Points on a hilly landscape, in no order, each with its height.
A climber steps from a point to the highest of its 2 nearest points, and stops where none of them is higher. Distance is the straight distance between rows; heights are no part of it.
Q135 h=0.29: [130 141  83 145 135  81 178 148 113 207  96  92 144 100 146 134 134 188
 110 118]
Q845 h=1.65: [ 83 116 100 104 136 163 131 112 145  71 153 168 122 119 114  82  64  77
 104 166]
Q112 h=2.04: [133 154 120 166 136 145  81 122 128 134 142 174 110 161  68 129 170 150
 119 148]
Q805 h=0.98: [110 122 142 120 169 156  97  72 144  48 156 218 101 177  89 167  81 108
 189 137]
Q172 h=1.66: [156 100 107 100 112 108 140 118 138 122  73  92 150 146 141 105  98 179
 147 154]
Q215 h=3.18: [124 144 172 130 118 153 128 104 151 122 160 143 139  72 115 135 117  92
 118 147]
Q304 h=2.12: [103 107 151 108 144 139  91 138 185 127 162 116 148 153 140 160 150 125
 128  99]
Q883 h=1.85: [166 132  90  95 130 103 129 101 121 132 101  91 124  91 142  78  91 182
 144 166]
Q371 h=4.27: [173 154  82 121 112 133 127 126 109  91 133 134 155 133  77 109 175 126
 160 164]
Q942 h=5.26: [122 102  76 110 141 115  67  92 135 167 185 135 108  93 110 102 115 178
 135 159]
Q987 h=5.99: [120  92 108  86 135 150  78  82 131 178 163 130  91 123 141 136 102 148
 112 126]
Q384 h=2.50: [117 147  93  94  82 126 119  71 125 130 158  74 143 123 161 128 150 120
 143 149]
Q656 h=7.47: [130 115 111  90  95  95 170 126 116 177 141  63 123 125 162 147 194 161
  77  98]
Q23 h=5.27: [124 107  73  87 139 142  84  50 146 113 158 113  97 116 147 111 113  86
 191 158]
Q746 h=2.76: [145  81 108 144 137 101 117 177 135  96 110 135 144 132 148 132 110 135
 143 152]
Q780 h=7.36: [ 63 144 167 156 102 131 162 124 114 190 132  74 115 107 156 194 137 147
  91  88]
Q13 h=3.78: [116 122 216 144 110 159 154 120 133 100 163 186 158  93 103 142 115  90
  85 128]
Q580 h=6.52: [ 79 150 165 147  89 149 201 136 102 192  98  91 149 111 117 175 129 110
  99  83]
Q818 h=4.31: [123 117 161 195 142 113 112 211  82 136 116 184 120 142 117 130 150 106
 116  77]
Q969 h=1.95: [125 112 192 144 198 162 115 108 179  85 158 185 118 111 103 139 110 110
 131 116]
Q590 h=0.91: [143 108 149 123 201 164 118  56 158  41 145 215  72 121  78 133  94  99
 156 151]
Q353 h=6.01: [104 194 122 132  91  77 216 139 118 175 107  43 153 112 128 122 203 158
  93  93]
Q173 h=4.32: [115 153  81 115 144 169 105  86  95 126 162 128 138 168 123 148 131 117
 175 122]
Q515 h=1.74: [125  63 121  89 136 110 115 159 152 133 161  88 137 118 137 120 145 187
 103 113]
Q284 h=5.66: [136 135 142 162 127 115 154 173  85 153 111 120 179 122 106 136 128 176
 156 100]
Q2 h=6.77: [142 109 109  93 113  91 150 184 118 164 140  96 126 130 172 139 174 131
  91  86]
Q177 h=1.18: [ 88 148 157 103 148 171 151 120 141  73 136 148 140 147 130  96  64  77
 119 115]
Q175 h=3.73: [130 142 172 192 147 123 135 154 125  73  67 130  97 139 158  86 103 116
 126 135]
Q663 h=3.21: [158 109  69 112 116  91  90 124 154 128 123 137 121 148 114 112 152 159
 130 177]
Q752 h=0.63: [147 142 123  96 169 140  99 124 149  66 100 149  55 190 141 108  88 105
 162 135]
Q764 h=4.72: [191 132  83 132 117 115 129 163  78  99 131 164 126 154  94 127 176 130
 148 148]
Q576 h=3.06: [113 144  52 105 104  92 142 138 145 164 153  88 177 144 126 115 187 149
 107 135]
Q977 h=3.65: [157 146 161  99 152 146 130 159 113  73 139 187 107 147  83 101 104 110
 146 120]
Q837 h=6.21: [150 162 167 137  88  69 156 175  75 153  97 122 147 148 146 103 164 147
 127  72]
Q523 h=2.55: [129 118 105 168 101  73 116 174 154 119  96 133 149 142 161 133 134 124
 116 167]
Q569 h=5.09: [131 124 138  87 118 185 176 125 112 129 123 115 146 133 108 123 112  97
 108 104]
Q232 h=2.62: [146  78 134 115  94 145 111 127 141 100 131 186 120 145 119 149 112  99
 105 168]
Q408 h=1.29: [ 88 153 138 164 158 153  76  86 158  70 161 195 109 181  83 135 116 126
 160 152]
Q907 h=5.82: [ 92 146 141 101 109 165 169 122 122 169 136  98 168 113 126 166 111  98
 122 101]
Q196 h=2.80: [ 95  99 129 119 157 125  94 103 186  82 142 155 152 115 127 121  59 116
 180 165]
Q156 h=4.81: [136 124 187 181 136 121 105 180 101 106 111 208  99 182 104 135 129 105
 132  96]
Q901 h=5.96: [151 149  99 129  87 119 153 107 144 166 108  86 131  82 139 152 180  94
 103 158]
Q285 h=5.98: [163 157 152 150 138 150 145 142 102 161 112 189 125 101  74 123  95 114
 132 138]
Q731 h=5.40: [123 177 112 115 116 108 207 115 110 172  82  41 128 114 130  90 168 187
  88 108]
Q375 h=5.36: [137 127 115 166 111 139 124  87 158 146 105  94 112 105 145 172 185 106
 114 154]
Q205 h=4.43: [130 124 194 169 123 147 135 138  99  77 163 211 144 116  99 146 124  97
 131 125]
Q822 h=5.12: [125 143 132 152 109 137 118 158  90 123 175 169 154 124 104 143 137 112
 124 130]
Q287 h=1.31: [ 96 102 223 164 113 111 147 181 145 118 133 142 166  91 134 151 103 130
 107  99]
Q56 h=4.57: [100  84 107  87 107 146 164 120 158 154 143  74 132  78 122 151 147 111
  84 131]
Q849 h=7.13: [153 132 137 138 126 164 123  94  80 135 141 191 103  97  97 129  82 121
 126 156]
Q803 h=3.60: [163 172 121 134 125 115 123 130  96 125 145 102 165 126 147 156 163 129
 183 119]
Q748 h=4.42: [143 123 150 167 161 140 112 120 127  54 101 148  86 144 116  92 111 147
 138 153]
Q59 h=0.61: [111 132 124 141 135  95 158 132 161 203  84  60 115 126 173 182 163 152
 111  95]
Q115 h=2.97: [177 101  77 107 145  81  99 176 133 115 128 151 131 156 128 121 124 170
 163 146]
Q608 h=5.90: [136 127 158 143 147 144 158 143 117 138 112  88 150  98 118 133 130 164
 148 105]
Q783 h=2.78: [118 158 139  90  93 154 130  81 143 108 154 110 157  97 144 130 114  74
 148 157]
Q152 h=6.19: [158 129 173 167  91 124 116 116 105 135  73 123 106 181 160 154 161 134
 121 116]
Q500 h=1.45: [155 106 163 108 197 160 101 102 186  79 144 197  76 118  83 122 120  93
 127 134]
Q97 h=4.80: [106 149 148 136 107 124 186 138  94 177  82  67 131 141 114  95 143 182
  84  84]
Q965 h=2.34: [110 116  63 132 152 105 107  79 167 133 120  66 123  82 170 111 121 129
 162 159]
Q918 h=1.57: [116 119 210 146 165 137 122 154 163 106 131 165 141 123 130 138  97 120
 134 100]
Q324 h=3.07: [130 141 162 172  96 119 130 169 107 151 101 165 156 152  66  95 130 156
  98 126]
Q967 h=6.08: [139 121  97  92 102 120 146 147  81 151 135 109 123 138 180 123 117 122
 100 112]
Q38 h=3.05: [133  91 155 146 102 142 146 153 119 122  95 164 128 141 147 143  96  90
  93 130]
Q61 h=1.93: [115  95 122  83 138 118  91 145 155 111 168 115 143 169 137 122 136 161
 133 111]
Q70 h=2.42: [ 89  90 153 132 172 148  73 100 188  92 186 154 125 129 136 157 122 108
 148 119]
Q3 h=5.79: [152 149 165 129 112  57 151 175  65 177  80 123 133 147 182 110 106 166
 129  69]
Q195 h=7.11: [126 102 112  98 146 178 102  84 111 127 141 137  76 143 158 138  97  93
 117 126]
Q463 h=6.82: [153 124 164 155  93 104 151 151  86 115  74 108 122 169 156 107 163 144
 108  95]
Q40 h=3.89: [151 154  70 128 140 129 121  98  81 145 135 101 154 170 147 154 164 167
 175 112]
Q303 h=3.36: [136 135 113 126  96 110 153 140 139 138 124  77 187 138 140 175 183 128
 151 115]
Q643 h=3.87: [124 109 165 171 138 116 150 213  86 120 114 157 134 104 139 109 120  97
 104  82]
Q960 h=2.56: [108 112  90 132 133 101  88  97 166  88 145 114 143  93 149 100  94 133
 183 184]
Q524 h=0.39: [161 151 146  94 116 114 113 140 122  98 100 146  82 173 173 110  90  90
 129 137]
Q672 h=0.90: [107 156 143  89 149 159 121 108 141  59 129 117 112 166 143  87  89 105
 146 127]
Q58 h=2.15: [117  73 125  97 119 154 114  99 159  88 148 146 109 104 128  96  99 101
  97 171]
Q850 h=2.41: [126 132  90 155 117 135 111 137 134 172 127 135 131 149  98 144 182 136
  96 137]
Q743 h=0.44: [123 136 115 157 130 111 171 152 111 229  88 104 112  99 141 162 130 144
  95 104]
Q245 h=5.15: [114  68 114 124 102 156 149 109 116 127 154 104 144  87 119 152 133 146
 106 146]
Q441 h=4.64: [ 95 134  57 144 156 129  94 116 118 152 158 127 107 118 132  97 107 159
 118 150]
Q815 h=3.98: [100 156 111 142 152 131 114 154 118 169 144 128 115 133 113  84 110 162
  86 123]
Q435 h=6.69: [156 193 109 134  84  73 180 135 133 169  97  77 140  95 144 123 195 124
 104 138]
Q419 h=4.07: [ 70  84 147 100 113 151 131  93 191 127 175  74 126  76 120 138 160 112
  94 121]
Q37 h=5.78: [110  97 128 156 118 160 133 127  82 107 162 143 158  95 115 133 115 151
 115 144]
Q210 h=1.62: [113 146 110 149 144 161  68  74 164 121 159 192  98 153  74 126 134 111
 139 170]
Q649 h=5.25: [169 129 100 165 131 102 142 171  58 139 111 141 150 137 120 126 149 165
 140 120]
Q578 h=3.45: [122 151 127 118 114 117 126 173 142 163 118 151 136 146  76  81 113 149
  90 136]
Q123 h=3.04: [136 127 144  86 167 139 115 118 169  83 141 165 145 130 109 135  65 114
 199 138]
Q418 h=2.09: [139 113  79  94 125 101 136  74 148 162 124  55 132  52 140  95 125 175
 144 159]
Q946 h=3.80: [139 159  52 101 128 115 110 120 156  66 129 121 130 161 103  98 160 101
 172 172]
Q828 h=3.48: [147 145  46 103 126 106  87  87 170 130 116 113 122 164 123 115 165 116
 165 171]
Q607 h=4.83: [106 118  83  81 150 161  96  75 146 116 184 115 143 119 127 131 129  88
 187 124]
Q327 h=5.95: [129  93  77 101 142 169  88  56 106  84 146 155  83 138 129 121  91 105
 164 159]
Q703 h=4.20: [153 112 162  99 148 185 137 117 120 103 131 170 130 150  75 126 109 117
 132 114]
Q199 h=1.13: [ 98 136 246 165  94 113 155 146 126 157 105 119 144  98 146 156 111 140
 107  84]
Q562 h=8.54: [ 94 128 107 141  88 129 162  92  98 187 133  62 109 115 153 173 173 159
  74 114]
Q151 h=4.23: [188 125 135 119 138 119 129 187  85  72 134 168 117 124  99 110 145 120
 159 130]
Q252 h=0.79: [118 158 166 142 153 117 121 141 166 177  99  82 103 126 163 133 129 138
 114  98]
Q164 h=8.68: [138 132 156 119 147 161 113 100  97 132 143 160  89 105 156 134  64 114
 121 130]
Q294 h=5.58: [147 124 127 152 122 137  98 103 161 133  94 121 108 167 152 166 158 106
 134 142]
Q49 h=5.48: [171 149 172 175 126 119  99 134 104 102  78 177  79 177 133 140 133 114
 146 131]
Q662 h=5.54: [154 132 130  87 128  89 153 161  87 160 101 102 126 144 192 122  89 156
 128  91]
Q154 h=2.77: [ 89 157  76 126 113 133 143 145 141 172 151  93 158 124  91 108 174 126
  82 133]
Q467 h=2.11: [113 113  72 120 165 123 128 115 181 174 112  62 125  99 142 133 139 126
 138 126]
Q74 h=5.21: [119 118 135 143 175 149 114 117 144  98 125 110 132 124 123 114 109 159
 156 130]
Q201 h=3.33: [166 154 143  90 138 127 113 137 120 118 148 144 160 119 111 149 109 129
 202 131]
Q224 h=2.69: [115 139  87 152 111  85 144 184 144 126 127 102 149 113 160 107 151 115
  92 146]
Q198 h=0.97: [102 161 207 158 112  84 134 172 132 179 106 103 125 119 162 130 125 144
 105  74]
Q394 h=3.44: [122 116 168 160 103 130 168 187  93 123  86 163 146 133 140 131 108  55
 108  94]

Where does a climber stop that starts at each point below?
Q59 => Q969
Q523 => Q764
Q394 => Q463
Q201 => Q164
Q303 => Q164
Q172 => Q764
Q524 => Q463
Q703 => Q562
Q783 => Q37
Q752 => Q463
Q578 => Q164

Call two points neighbours if one is among the 2 nearest of the other. Go from one point of each pair to the other, from neighbour to neighbour, staying as high as possible. Name the lowest point that can't be avoided.
Q463 and Q764 => Q175
Q562 and Q463 => Q662
Q562 and Q435 => Q375
